Points on a hilly landscape, in no order, each with its height.
A climber steps from a point to the highest of its 2 nearest points, and stops where none of them is higher. Distance is the straight distance between rows; heights are no part of it.
z236: [2, -3, 7, -19, 9, -8, -3, -16, -20, -3, -8, -31, -7, 20, 15, -13, 20, 37, 10, -16, 28, 9, 25, 6, 17, 5, 30, 11, -1, -21, 7, 16, -1, 27, 25, 36]  height 7.37
z697: [1, -1, -26, 20, -9, -2, 9, 12, -30, 9, 41, 5, 3, 24, 62, -35, -2, -9, -23, -23, 8, 36, 9, 0, -9, -2, 15, 9, 15, -22, -12, 20, -7, 22, 35, -10]  height 2.24
z794: [-15, -14, 15, 11, 9, 6, 5, 16, 5, 16, 19, -18, 8, 21, 29, -14, -6, -1, -3, -19, -12, 7, 13, 6, -14, 17, -19, 12, 0, -12, -26, 11, -8, 9, -2, -52]  height 2.40
z571: [-24, 0, 19, -18, 23, -24, -33, -9, 4, 21, -7, 1, 13, -8, 8, -1, 23, 1, 6, -15, -51, -19, -1, 44, 4, 22, -17, 10, 6, 6, -14, -6, 3, -5, -5, -35]  height 4.00
z510: [20, -27, 26, -18, 17, -21, -13, 19, -28, -18, -9, 3, 15, -8, -4, 13, -9, 36, 5, 3, -18, -15, 3, -14, -7, -14, 4, 9, 5, 22, -4, 12, -10, -14, -29, -7]  height 5.58
z165: [16, 30, -16, -9, -3, -21, 12, 12, 22, -33, 15, -3, 2, -55, -20, 33, 1, 23, -15, 24, -32, 7, -6, -10, -4, -9, 12, -16, 19, 5, 22, -16, 34, -18, 1, 23]  height 4.99
z558: [-5, 34, -22, 63, -2, 47, 0, 22, -14, 2, 37, 43, -5, 21, 4, -21, 12, -31, -3, 19, -9, -13, 1, 8, 10, 7, -34, -17, 4, 9, -1, -5, -35, -1, 29, -1]  height 3.73
z100: [10, -26, 4, 9, 11, 36, 6, 32, 28, 0, -10, 0, 12, 3, -23, 8, -18, 8, 8, 22, 12, -18, 5, -25, 1, -3, -13, 4, -6, 21, 22, -18, -8, -8, -26, -7]  height 0.81
z352: [36, -40, -34, 26, -9, -37, -28, 29, -28, -16, 16, -1, 11, -4, 17, 11, -11, -4, -4, -3, 8, -35, 3, -18, 20, -11, 1, 13, 34, -15, -5, -2, -14, -1, -8, 29]  height 3.63
z301: [0, -14, 1, -45, 27, -3, -17, 29, -9, 6, 11, -15, 9, -14, -7, 10, -10, 10, 25, -19, -27, 5, -11, 33, -5, 22, 9, 7, 2, 2, 13, -14, 11, -6, -22, -13]  height 5.30
z12: [-6, 24, 3, -29, 16, -34, 2, -14, -4, -3, 9, -11, -20, -35, 9, 9, 43, 26, 0, -12, -27, 10, -2, 26, -18, -18, 35, 3, 20, -4, -11, 22, 7, 20, 30, 15]  height 3.06
z572: [9, -24, 4, 12, 5, -18, -20, 10, 2, -10, -24, 6, 15, -17, -14, 5, -22, -1, 5, -2, 11, -29, 13, 8, 20, -3, -11, 17, -4, 23, 0, -20, -7, -21, -21, 13]  height 6.70
z145: [-6, 37, 38, -43, 28, -8, -24, -18, 0, -18, -18, -24, -8, -21, -8, -15, 24, 35, -7, -9, -13, 30, 23, 32, -9, 6, 22, 14, -16, 8, 11, 13, 20, 7, 11, 2]  height 2.78
z923: [-38, 16, 20, -17, -15, 10, 28, -13, 6, 15, 7, 14, 0, -5, 9, -8, 19, -29, 15, -19, -33, 13, -22, 23, -15, 14, -15, -30, -18, -15, -17, 37, 12, -14, -7, -35]  height 6.25
z928: [31, 4, 4, -52, -5, -9, -9, -7, 7, 20, -31, -22, -10, 10, -11, 28, 0, 2, 2, -18, 38, 4, 9, -38, 2, 4, 22, -11, 1, -4, 22, -13, -2, 24, 7, 27]  height 5.33
z633: [3, 12, -2, 13, -17, 19, 35, -22, 26, -2, -12, 17, -7, 15, 5, 11, 24, -21, -19, 13, 0, -6, -13, -47, -12, -17, -8, -39, 14, 8, -15, 25, -17, 2, -7, 2]  height 2.68
z644: [4, -28, 14, 8, 0, 34, 2, 12, 9, -3, -17, 15, -10, 6, -30, -13, -26, 5, 28, 16, 11, -8, -11, -6, -7, -10, -5, -6, -35, 23, 13, -5, -25, -15, -30, -4]  height 0.73
z734: [-26, 1, 24, 26, 22, 60, 22, 24, 6, -2, 25, -13, -4, 19, -16, -32, -2, 16, 14, 12, -1, 23, 2, 20, -8, 24, -29, 7, -37, -22, 10, 33, 8, 0, 14, -26]  height 3.45
z439: [14, -20, -4, -46, 0, -14, -3, 18, -17, -2, 1, 4, 3, -10, -7, 27, -33, -14, 7, -19, -19, 10, -22, 16, -18, 17, -3, -11, 4, 3, -2, -1, 6, -10, -36, -10]  height 4.95
z985: [-20, 21, 0, 20, 5, 41, 9, 27, 50, 3, 11, 7, 7, 0, -7, 13, 19, -1, 12, 20, -15, -33, 2, -6, 4, 13, -50, -13, 3, 9, 5, -8, -2, -21, 4, -13]  height 1.03
z341: [13, 2, 3, -33, -7, -8, -27, -25, 4, 23, -39, -25, -6, 29, -25, 11, -16, -12, -7, -16, 63, 15, 22, -29, 11, 8, 25, 13, -4, -5, 11, -30, -4, 42, 1, -5]  height 6.12
z470: [-11, 7, 42, -30, 41, -12, -13, -15, 7, -3, -18, -28, 6, -1, 5, -22, 29, 50, -25, -11, -9, 21, 27, 17, -12, 3, 0, 28, 9, -5, -8, 22, 9, 10, 8, -27]  height 2.69
z505: [-14, 15, -5, 2, -17, 24, 48, -25, 26, 7, 6, 2, -12, 1, 0, -12, 15, -18, -28, -5, -15, 6, -6, -24, -17, -13, -21, -20, -2, -8, -2, 22, 3, -10, 16, -4]  height 2.85
z138: [-7, -10, 27, 4, 15, -7, -6, -1, 3, 4, -7, -31, 4, 23, 16, -24, 2, 25, -21, -19, 14, 17, 20, 8, -6, 13, 0, 15, 10, -16, -27, 12, -5, 25, 6, -34]  height 2.54
z308: [-1, -25, -16, 48, -2, 23, 17, -4, 5, -9, 16, 3, 1, 5, 4, -31, -12, 4, -39, 26, -3, -10, 8, -28, -1, -19, -14, 20, 11, 19, 0, -6, -19, 4, 5, -5]  height 3.11
z459: [-19, 21, 6, 20, -7, 21, -12, -3, 53, 11, -6, 9, 0, 13, -11, -6, 10, -19, 11, 6, -11, -29, -1, 9, 5, 25, -43, -12, -1, 8, -15, -31, -2, -9, -3, -19]  height 1.10
z880: [28, -26, 8, 5, 3, 10, -9, -11, 28, 18, -11, 8, -10, 29, -19, 21, -22, -19, -20, 14, 25, 34, -18, -56, -16, -10, 6, -11, -7, 0, -21, 11, -10, 17, -29, -51]  height 2.26
z394: [16, 14, 25, -31, 14, -20, -41, -7, 12, -8, -41, -7, 14, -19, -27, 22, 6, 20, -18, 3, 7, -24, 34, -7, 6, -13, -4, 28, 20, 37, 20, -32, 2, -17, 0, -1]  height 5.70
z989: [-4, 25, 6, -54, -7, -3, -5, -27, -8, 1, -19, -19, -9, -9, -9, 2, 10, 17, 5, -21, 29, 50, 2, 25, -6, 22, 38, -22, -10, -32, 17, 2, 32, 14, -10, 27]  height 5.66
z894: [16, 0, -2, 49, -23, 29, -9, -12, 1, 1, 8, 37, -16, 23, 7, -39, 5, -10, 14, 41, 35, -4, -9, -23, 8, -30, 9, 12, -20, 33, -26, -21, -45, 14, -2, -18]  height 0.41
z331: [-5, 18, -15, 39, -34, 13, 11, -15, -10, 15, 21, 9, -3, 27, 29, -44, -17, -18, -34, 9, 14, 41, -2, -5, -11, -9, -9, 11, -6, -4, -32, -13, -2, 19, 15, -5]  height 2.96
z225: [-10, 21, -17, -38, -11, -7, -5, -22, 2, 20, -6, 0, -13, -8, 11, 15, 14, -43, 31, -15, -15, 23, -23, 37, 11, 32, 24, -28, -8, -23, -2, -11, 22, 16, -7, 3]  height 4.76
z521: [6, 19, -9, -59, -7, -16, -9, -15, -4, 13, -7, -12, -16, -9, 5, 25, 13, -22, 25, -33, 21, 24, -13, 16, -3, 24, 35, -31, 4, -38, 7, -3, 8, 32, 1, 27]  height 5.16
z642: [-31, 0, 6, -7, 0, 7, 11, -13, -30, -5, 8, 9, 0, 3, 12, -11, -1, -1, 28, -12, -26, 14, -28, 50, -5, 21, -1, -20, -25, -8, -2, 23, 16, -11, -3, -8]  height 6.58
z147: [-3, 10, 8, -5, -8, -12, -11, -23, 20, 8, -41, -7, 7, 6, -21, 12, 8, -5, -5, -8, 42, -29, 17, -26, 24, -6, 11, 10, -2, 20, 21, -32, 1, 4, 13, 27]  height 5.57
z903: [10, -8, -26, 35, -12, -9, 17, 2, -15, -6, 8, 23, 9, -24, -2, 9, -16, -35, -33, 10, -18, -17, -23, 2, -6, -14, -30, -17, 0, 1, -11, 13, -2, -27, -29, 6]  height 3.02
z830: [-9, 8, 0, -5, 43, 16, 9, 33, 0, -14, 3, -17, 5, -8, 13, 17, 23, 35, 54, 1, -19, -8, -2, 18, 9, -1, 17, -1, 10, 3, 30, 23, 17, -13, 41, 36]  height 4.64
z382: [-7, 20, 9, -28, 23, 16, 10, 17, 23, 0, -25, -11, 10, 9, 11, 27, 39, 21, 42, -13, -2, -12, 15, 2, 10, 0, 18, -10, 10, 6, 28, 3, 4, -5, 35, 15]  height 4.29
z483: [17, -21, -7, 22, 14, -24, -15, 27, -24, -23, 4, 1, 12, -9, 10, 15, 16, 34, 3, 2, -2, -40, 6, -11, 20, -31, 2, 8, 24, -7, 5, 11, -8, -20, 6, 44]  height 3.23
z448: [1, 27, 0, -2, -8, -7, 16, 1, 11, -24, 5, 3, 2, -33, -10, 8, 0, 8, -4, 14, -29, 7, -16, 20, -17, 0, 7, -21, -18, 24, 24, 4, 23, -32, -3, 43]  height 5.44
z36: [2, 18, -27, -7, -28, 0, 24, -17, 1, -1, -3, 13, -18, 1, 11, 15, 6, -24, 5, -2, -7, -2, -25, 12, 3, 13, 4, -42, -7, -7, 3, 9, 7, -2, 3, 39]  height 4.01
z687: [25, -4, -36, 23, -23, -30, -26, 19, -6, 4, 5, 2, 7, -4, 16, 8, -11, -42, 4, -8, 30, -27, 9, 5, 29, 0, 7, 12, 12, -7, -3, -20, -7, -6, 9, 35]  height 4.22
z528: [-12, 4, -15, 2, 0, -27, -1, -5, -11, 6, 6, 4, -6, -15, 31, 10, 29, -3, 26, -16, -27, -21, -15, 31, -1, 8, 19, -17, 20, -16, -13, 20, -4, -1, 10, 20]  height 3.43
z913: [-32, 5, 6, -26, -5, 7, -18, -11, -13, 28, -17, -2, 4, 7, 2, -2, 3, -37, 43, -17, -15, -2, -9, 51, 23, 31, 17, -1, -17, -9, 10, -31, 20, 2, -2, -12]  height 4.41
z787: [-1, 5, -33, 7, -38, 1, 22, -28, -3, 1, 13, 3, -16, 13, 18, -11, -5, -33, -19, -8, 0, 25, -16, 4, -8, 15, 7, -23, -1, -14, -14, 11, 6, 21, 7, 18]  height 3.70
z91: [14, -9, 10, 19, -13, 18, 27, -15, 22, 14, 10, 4, -12, 18, -1, 6, -1, -31, -22, 7, 10, 8, -11, -55, -16, -17, -13, -27, 2, -1, -19, 13, -22, 10, -13, -40]  height 2.49
z726: [12, 0, -17, 42, -9, -3, -17, -10, 39, 6, 2, 20, -4, 15, -9, -13, -31, -39, -21, 29, 12, -7, 3, -23, 1, -11, -19, 13, -2, 27, -40, -35, -20, 20, -9, -10]  height 1.35
z94: [0, -4, 0, 34, 4, 51, 4, 23, 45, 0, 2, 8, 9, 9, -15, 11, 9, -9, 9, 25, 18, -29, 11, -28, 5, -2, -27, -14, 4, 14, 16, -28, -22, -18, -7, 5]  height 0.93
z905: [-18, 14, 10, 27, -18, 49, 42, -12, 7, -1, 16, 10, -11, 16, 0, -32, 5, -14, -17, 11, 11, 26, 0, -16, -22, 2, -12, -15, -22, -22, -1, 21, -2, 5, 14, -9]  height 3.03
z856: [-13, 8, -2, 6, -11, -17, 6, -29, 9, -1, -16, -6, -1, -7, -12, -6, -7, 6, -16, 8, -12, -9, -13, 19, 5, 1, -5, -2, -5, 16, -2, -8, 15, -21, -10, 35]  height 5.77
z251: [-12, 19, 30, -44, 1, 5, 27, 11, 19, -1, 16, 11, 4, -21, 1, 13, 22, -2, 11, -17, -41, 26, -12, 2, -26, 4, -10, -24, -5, 1, 5, 24, 25, -24, -2, -45]  height 5.95
z390: [7, 5, -22, 17, -39, 5, 1, -19, -14, 10, 8, 18, -14, 22, 8, -24, -35, -34, -13, 11, 24, 42, -10, -1, -8, -2, 2, -14, -23, 3, -32, -7, -8, 27, -18, -4]  height 3.29
z272: [18, -10, -15, 20, 11, -9, -18, 32, 4, -12, 1, -17, 24, -7, 11, 28, 21, 31, -12, 5, 17, -42, 26, -35, 42, -27, 0, 13, 36, -6, 14, -15, -11, -20, 7, 35]  height 3.56
z162: [-7, 0, 13, 23, 22, 66, 20, 13, 18, -2, 6, -12, -5, 24, -29, -28, -6, 23, 15, 27, 13, 9, 10, -1, 0, 10, -19, 12, -36, 6, 22, 3, -4, -2, 11, 10]  height 3.61
z952: [-27, 3, 33, 35, -11, 31, 22, -12, -5, -2, 3, 12, -2, 25, -1, -45, 7, 2, -8, 8, 29, 32, 6, 9, -22, 14, -18, -14, -29, -33, -19, 22, 18, 2, 8, -32]  height 3.19
z675: [-12, 8, -15, 38, 3, 51, 22, 7, -4, -4, 15, 15, -4, 11, -28, -19, 1, 5, 18, 24, 1, -2, -6, 13, -1, 9, -26, -17, -27, 9, 24, 15, -15, -12, 16, 22]  height 3.80
z386: [4, -17, -46, 24, -13, -9, 20, 17, -28, -7, 29, 8, 3, -16, 4, -1, -30, -33, -26, 5, -21, -13, -12, -7, 3, -3, -21, 4, 25, -15, -1, -1, 0, -6, -6, -23]  height 3.28
z271: [5, -16, 6, 17, 1, 5, 7, 14, 12, 21, 23, -7, 13, 11, 21, -9, -21, -11, -22, -7, -3, 12, 19, -32, -15, -4, -25, 10, 13, -16, -31, -12, -1, 18, 2, -68]  height 2.23
z279: [6, -4, 17, -27, -3, -29, -36, -23, -13, -4, -43, 23, 6, -14, -24, 16, -27, -19, 1, -9, 10, -16, 9, 24, 7, 1, -9, 23, 0, 23, -5, -13, -8, -26, -30, 1]  height 6.11
z860: [0, 7, -1, 29, 3, -42, -19, 8, -12, -3, 5, 7, 5, -24, 28, 25, 22, 7, 1, -13, -28, -27, -7, 32, 11, -13, -1, -6, 22, -13, -18, 14, 3, -27, 3, 24]  height 3.60
z80: [18, -25, -10, 27, 1, -10, 14, -19, -9, 36, 17, -5, 0, 5, 16, -19, -47, -28, -39, 3, -2, 25, 11, -56, -12, -22, -9, 16, 12, -11, -35, -6, -3, 15, -6, -48]  height 1.94
z92: [-6, -27, -19, 6, -7, -23, 29, -7, -17, 0, 24, -11, 0, -27, 2, -4, -49, -7, -29, 2, -28, 3, -2, -28, -8, -5, -23, 20, 16, -19, -9, -11, 10, -11, -21, -39]  height 3.69
z660: [12, 27, 25, -59, -7, -30, -17, -3, -22, -12, -9, 1, -11, -13, 2, 24, 21, 5, 39, -26, 12, -7, 0, 4, -9, -6, 39, -9, -3, 1, 20, 3, 0, 4, 11, 19]  height 5.78
z353: [-17, 6, -20, 30, -6, 31, 19, 6, 4, 1, 20, 13, -10, 6, 8, -9, 1, -21, 0, 14, -15, -14, -15, 19, -4, 15, -26, -18, 1, 6, 4, 13, -15, -5, 11, 5]  height 3.98
z841: [11, 28, 39, -44, -2, -25, -35, 5, -31, -27, -25, 17, -4, -26, -12, 31, 11, -9, 31, -22, -10, 1, 2, 26, -6, 5, 37, 7, -11, 18, 25, -7, 12, -32, 6, 7]  height 5.62
z718: [-1, -26, -29, 35, -5, 4, 24, -9, -20, -3, 30, -6, 1, 12, 22, -38, -17, 13, -45, -1, -22, 6, 4, -17, 5, -18, 3, 27, 24, -9, 2, 15, -10, 12, 26, 9]  height 2.79
z137: [10, -23, 1, 33, 20, 8, 6, 30, -22, -32, 6, 10, 22, -4, 11, 16, 6, 28, 4, 21, -18, -27, -3, -23, -3, -30, -9, -4, 16, 5, 11, 37, -14, -24, -1, 16]  height 3.01
z77: [5, 15, -24, -12, 11, -11, 32, 37, 11, -20, 27, 6, -5, -39, 8, 28, 27, 23, 2, 5, -40, 8, -5, -4, -8, -13, 12, -19, 29, -4, 15, 10, 17, -11, 18, 17]  height 4.53
z55: [26, 9, -12, -34, -5, -14, 13, 20, 7, -2, -14, -7, -6, 0, -15, 32, 4, -13, 19, -3, 38, -18, -11, -43, 5, -1, 30, -11, 5, 5, 41, -14, 6, 0, 1, 54]  height 4.72
z50: [-11, 6, 5, 7, 18, -39, -34, 10, 2, 12, -6, 0, 18, -36, 17, 27, 27, -7, 1, -4, -37, -34, -9, 48, 18, -2, -4, 0, 27, -5, -15, -14, 7, -12, -10, -13]  height 3.79
z553: [0, 24, 9, -42, 15, -24, -17, -25, -5, 4, 0, -33, -24, -35, -6, -6, 15, 33, -16, -8, -5, 9, 2, 22, -16, -10, 23, 24, 0, -2, 11, 6, 12, 21, 8, 24]  height 2.91
z299: [-11, -13, -5, -23, 19, 29, 38, 38, -1, 4, 33, -21, 12, -17, 7, 3, -4, 17, 15, -4, -30, 27, -19, 24, -20, 20, 0, -4, -16, -20, 22, 23, 27, -7, -6, -20]  height 5.36
z703: [19, 7, 8, -25, 19, -33, -22, 10, 9, -19, -10, -17, 4, -31, -18, 24, 10, 50, -22, 23, 3, -19, 24, -39, 11, -20, 9, 13, 30, 15, 21, -27, 11, -1, 0, 18]  height 5.09
z596: [5, 16, -24, 9, -18, -33, -12, -14, 5, 5, -21, -18, -3, 4, -20, 6, 10, -22, -25, -2, 49, -33, 16, -27, 34, 3, 16, 28, 7, -1, 29, -40, 4, 10, 25, 47]  height 4.94
z275: [-36, -7, 21, -26, 21, 2, -40, -4, -14, 16, -14, 0, 4, 3, 2, -10, 4, -2, 38, -17, -27, 4, 2, 59, 17, 27, 5, 31, -15, 7, -2, -12, 6, -18, -8, -24]  height 4.18
z278: [4, 0, 11, 47, -18, 55, 1, -24, 0, -10, 2, 28, -14, 23, -19, -47, -1, 8, 36, 42, 33, 4, 1, -2, 9, -12, -6, 11, -50, 19, -14, -29, -18, 16, -2, -9]  height 0.54
z196: [6, -4, 3, -28, -9, -4, 10, -15, -2, -1, -10, -22, -11, 4, 10, -7, 10, 26, -11, -15, 23, 34, 0, 13, -7, 15, 28, -16, -4, -23, 1, 17, 4, 21, 11, 26]  height 6.30
z247: [-6, -14, 16, 25, -8, 50, 9, -27, 9, -13, -18, 22, -19, 17, -42, -27, -20, -1, 36, 31, 39, 4, -2, -6, 17, -15, 15, 7, -50, 19, 15, -17, -2, -6, -10, 6]  height 0.64
z391: [33, -31, 0, -54, 12, -39, -20, 4, -29, -4, -1, 5, 3, -15, -17, 37, -40, 6, -6, -16, -10, 11, -11, -11, -20, -1, 3, 4, 14, -6, -6, 1, -2, 9, -38, -18]  height 4.61
z39: [-18, 7, 2, -5, -3, -23, 16, -30, 4, 0, -3, -10, -4, -6, 17, -10, 28, 16, -13, -16, -23, -9, 0, 10, -4, -8, 11, -1, 15, -1, -18, 24, -1, 8, 19, 6]  height 3.22
z512: [4, -8, 21, -40, 29, -14, -20, 13, -14, -4, -13, -23, 4, -10, -8, 8, -10, 40, 8, -8, -7, -6, 14, 12, 1, 3, 5, 30, 3, 19, 11, -3, 3, 0, -9, -1]  height 5.71
z309: [25, -18, -8, 12, 0, 1, -19, -11, 28, 27, -6, -13, -2, 29, -9, 8, -16, 0, -31, 22, 25, 26, 2, -45, -1, -5, 8, 7, 5, 11, -22, -19, -16, 41, -11, -32]  height 1.97
z160: [2, -15, -27, 17, -2, -14, -1, 2, -15, 9, 36, -14, -10, 13, 29, -20, 8, 11, -22, -27, -20, 4, 0, 10, 6, 3, 18, 22, 33, -15, -9, 13, -8, 33, 30, 11]  height 2.50
z509: [-12, -17, -8, 1, 41, 23, 20, 39, -18, -11, 20, -19, 5, -11, 9, 2, -6, 36, 36, 7, -28, 2, -19, 29, -2, 10, -2, 14, -3, -7, 28, 20, 21, -9, 12, 15]  height 5.00
z982: [7, -23, -22, -31, 13, -43, 5, 4, -25, -7, 1, 4, 8, -22, -30, 23, -48, 2, -25, 4, -28, 13, -14, -24, -1, -2, -17, 14, 16, -14, -14, -13, 9, -1, -34, -38]  height 4.17
z244: [-17, 2, -6, 20, -33, 1, 5, -45, 0, -8, -27, 12, -8, 13, -9, -18, -7, -6, 5, 11, 13, -14, 1, 7, 15, -5, -1, -12, -21, 17, -10, -10, -2, -7, -9, 30]  height 5.37
z639: [15, 24, 23, -41, -11, -47, -53, -7, -28, -8, -32, 16, 4, -21, -16, 43, 2, -35, 10, -30, 9, -13, 1, 27, 9, -9, 11, 14, -8, 7, 6, -12, 7, -34, -7, 5]  height 5.79
z10: [27, -25, -11, 15, -4, -18, -24, -26, 42, 22, -11, 15, -4, 11, -23, 6, -35, -23, -21, 33, 22, 9, 6, -40, 8, -8, 8, 24, -10, 29, -26, -31, -14, 30, -23, -14]  height 1.63
z474: [-5, 11, 18, -3, 3, -18, -22, -10, 19, 3, -40, -4, 12, 2, -10, 13, 16, 1, 3, -14, 6, -38, 20, 5, 22, -4, -11, 10, 6, 19, 3, -29, -1, -20, 3, 4]  height 6.10
z656: [15, 11, -17, -13, -26, -9, 5, 3, 6, -3, -20, 1, -3, -4, -7, 26, -1, -24, 13, -4, 26, -20, -19, -2, 10, -2, 9, -25, -5, 8, 21, -8, 6, -17, -4, 53]  height 4.31
z180: [-26, -3, 36, 21, 17, 36, 23, 25, -6, 6, 24, -1, 10, 18, 2, -31, -7, 3, 5, -9, 19, 29, 5, 11, -31, 20, -17, 2, -17, -39, 1, 39, 12, -10, 11, -49]  height 3.33
z729: [1, -37, 29, -6, 20, -4, -5, 6, -35, -6, -11, -10, 9, 27, 11, -9, -11, 34, 9, -16, -10, -7, 6, 3, -12, -4, 1, 9, -9, 13, -19, 33, -25, 7, -21, -27]  height 5.96
z689: [3, 8, -27, -25, -32, -34, -22, -28, -10, 8, -24, -18, -6, 11, -19, 2, -9, -30, -1, -11, 62, -11, 18, -20, 23, 4, 22, 33, -13, -1, 22, -33, 6, 45, 23, 20]  height 5.17
z409: [8, -3, -2, 29, -5, 1, 16, 6, -10, -21, 1, 23, 18, -21, -11, 12, 2, 13, -19, 22, -20, -15, -13, -12, -3, -24, -20, -16, -8, 15, 4, 24, -6, -38, -18, 16]  height 2.89
z51: [8, 0, -30, 25, -33, -17, -13, -14, 5, 6, -5, 8, -7, 9, 12, -5, -21, -34, -3, 1, 15, -14, 11, 13, 14, 6, -6, -8, 1, 12, -19, -20, -6, 10, -2, 21]  height 4.81
z836: [4, -3, -16, 60, 3, 40, -8, 27, 8, -1, 39, 23, 3, 21, 8, -23, 6, -7, -15, 31, 0, -23, 11, -15, 3, -9, -31, 8, 15, 17, 3, -14, -42, 2, 20, -14]  height 3.44
z695: [-5, 4, 10, -33, 7, -18, -9, -24, -41, -8, -1, -11, -8, 10, 17, 8, 27, 20, 46, -33, 22, -2, 15, 17, 13, -3, 42, -14, -5, -20, -3, 25, 1, 20, 15, 21]  height 6.34
z233: [-20, 6, -24, 12, 9, 19, 30, 21, 12, 0, 26, 3, -1, -21, 6, 12, 25, 5, 1, 13, -43, -7, -15, 18, -3, 3, -15, -18, 16, -7, 24, 14, 11, -15, 18, 11]  height 4.23
z40: [-18, -16, 39, -16, 17, 3, 7, -3, -31, -14, -5, 0, 8, 17, 6, -13, -3, 18, 17, -33, -12, 25, -10, 33, -17, 13, 6, -5, -29, -10, -16, 38, 1, -9, -24, -32]  height 6.28
z373: [-2, 16, 0, 20, -23, 18, -12, -22, 44, 1, -12, 27, -13, 24, -18, -11, -7, -36, 2, 20, 14, -9, -6, -7, 11, 8, -35, -6, -17, 11, -35, -45, -11, 3, -12, -21]  height 1.20
z317: [-25, 2, 21, -25, 6, 26, 35, 33, 35, 9, 20, -11, 11, -15, -8, -5, 16, 8, 2, -7, -23, 36, -9, 12, -27, 17, -17, -11, -9, -22, 15, 29, 37, -14, -6, -35]  height 5.68
z648: [-9, 9, -3, 35, -13, 7, -3, 4, -31, 16, 20, 17, 4, 31, 49, -49, -11, -1, -26, 6, 44, 51, 10, -10, -22, -16, 11, 9, 13, -11, -31, 9, -3, 19, 16, -19]  height 2.61
z955: [21, -34, -8, -6, 14, -16, -15, 32, -2, -12, -2, -18, 17, -11, 1, 22, -6, 52, -2, 24, 1, -28, 14, -49, 16, -12, 2, 13, 36, 2, 15, -10, -9, 4, -16, 4]  height 4.30

For each start below, name the point where the climber stops.
z697 | z341
z794 | z236
z830 | z642
z528 | z236
z278 | z856
z894 | z856
z505 | z856
z409 | z512
z373 | z856
z80 | z512
